A landscape with many valleys, sampled at points; each row gives a point and its height.
A ball rolls from a point to whichever of its 3 nearest points has the largest drop for the distance, and stops where none of them is lower. Distance is the straight distance between rows; heights are no part of it.
z_194 height 17.2: [155 105 155 161 140  75 138 185]
z_10 height 23.1: [150 102 131 114 136 152 120  91]
z_462 height 42.2: [ 58 158 106 142 102 120 163  78]
z_190 height 37.6: [120 135 133 158 124  65 175 175]
z_686 height 25.8: [122  92 136 124 119 155 138  61]
z_847 height 20.2: [ 90 154 107 133 110  96 177 111]
z_121 height 56.9: [125 133 119 133 124  93 177 133]
z_644 height 6.5: [143 123 130 103 137 186  74 106]
z_126 height 45.3: [131 158 142 108 124 161  54 196]
z_582 height 12.9: [136 109 127 119 126 135 147  88]
z_756 height 34.6: [150 139 142 123 138 150  62 196]
z_467 height 18.4: [170 122 137 124 148 140  91 167]
z_743 height 13.7: [162 110 152 151 144  87 133 183]
z_770 height 21.7: [159 133 135 118 145 155  75 169]
z_270 height 28.4: [167 119 153 144 149 121  87 194]
z_17 height 26.9: [135 137 128  97 129 189  58 127]
z_632 height 37.9: [108 145 131 163 123  59 176 180]
z_608 height 30.1: [158 113 137 138 139  99 146 164]
z_826 height 13.5: [150 133 126 102 137 173  68 142]
z_780 height 45.1: [144 116 123 124 130 115 157 116]
z_382 height 25.9: [112 103 131 125 114 140 156  65]
z_650 height 20.3: [134 119 133 101 131 193  65  97]
z_217 height 71.5: [ 39 190  88 158 118 121 134  94]
z_70 height 27.2: [130  92 141 118 128 180 103  66]
z_6 height 20.1: [156 113 129 109 144 163  95 111]
z_63 height 19.5: [ 96 162 113 149 116  75 177 158]
z_155 height 49.6: [136 152 132  95 129 177  55 166]
z_955 height 26.6: [ 84 131 115 131 106 119 172  74]
z_86 height 30.0: [126 115 120 124 120 119 164  92]
z_146 height 24.6: [103 135 114 128 113 110 172  97]
z_206 height 45.6: [161 114 132 129 140 114 142 144]
z_522 height 23.7: [ 80 176  99 148 116  83 171 142]
z_660 height 26.8: [143 101 135 111 135 178  94  81]
z_333 height 35.5: [152 115 141 149 135  85 156 167]
z_586 height 48.7: [111 169 146  99 104 163  58 208]
z_423 height 26.0: [141 108 126 118 128 126 151  98]
z_157 height 62.4: [ 46 173  99 148 111 120 152  85]
z_154 height 19.9: [163 110 144 144 143  95 135 175]
z_28 height 37.4: [132 123 143 156 128  67 167 179]
z_536 height 33.0: [159 113 126 123 135 125 143 124]
z_609 height 37.5: [ 64 158 101 139 106 110 168  87]
z_262 height 32.1: [ 72 177  96 141 115  94 167 123]
z_747 height 37.3: [119 139 127 149 123  71 177 164]
z_40 height 54.1: [146 120 124 130 132 102 160 137]
z_186 height 19.3: [169 109 150 149 149 100 114 186]
z_469 height 24.0: [166 121 146 136 149 128  84 184]
z_216 height 27.3: [ 79 153 104 133 107 109 172  92]
z_805 height 26.7: [107 118 119 123 113 122 168  79]
z_317 height 20.4: [167 117 129 119 144 142 106 140]
z_443 height 51.0: [ 58 175  94 141 110 107 160  98]
z_961 height 25.7: [155 133 131 111 144 164  73 155]
z_648 height 23.3: [126  97 133 123 121 148 144  68]
z_552 height 24.7: [144  98 134 117 132 161 117  79]
z_701 height 17.4: [152 117 129 107 140 172  81 113]
z_781 height 14.9: [102 156 112 139 116  85 180 136]
z_23 height 36.9: [131 128 133 146 126  79 173 161]
z_358 height 21.4: [170 117 142 128 149 125 103 167]
z_492 height 31.6: [127 103 144 109 132 198  70  80]
z_662 height 29.2: [129  92 145 113 128 188  88  69]
z_904 height 35.0: [142 143 129  97 132 183  61 141]
z_708 height 27.0: [116 107 126 124 115 127 159  72]
z_448 height 16.3: [158 109 128 119 139 137 131 116]

For each start below, name every point that the ball comes to, in order.
z_686 | z_648 > z_582
z_632 | z_747 > z_23
z_40 | z_780 > z_423 > z_582
z_206 | z_608 > z_154 > z_743

Where does a ball stop that starts at each point below?
z_382 | z_582
z_86 | z_582
z_492 | z_644
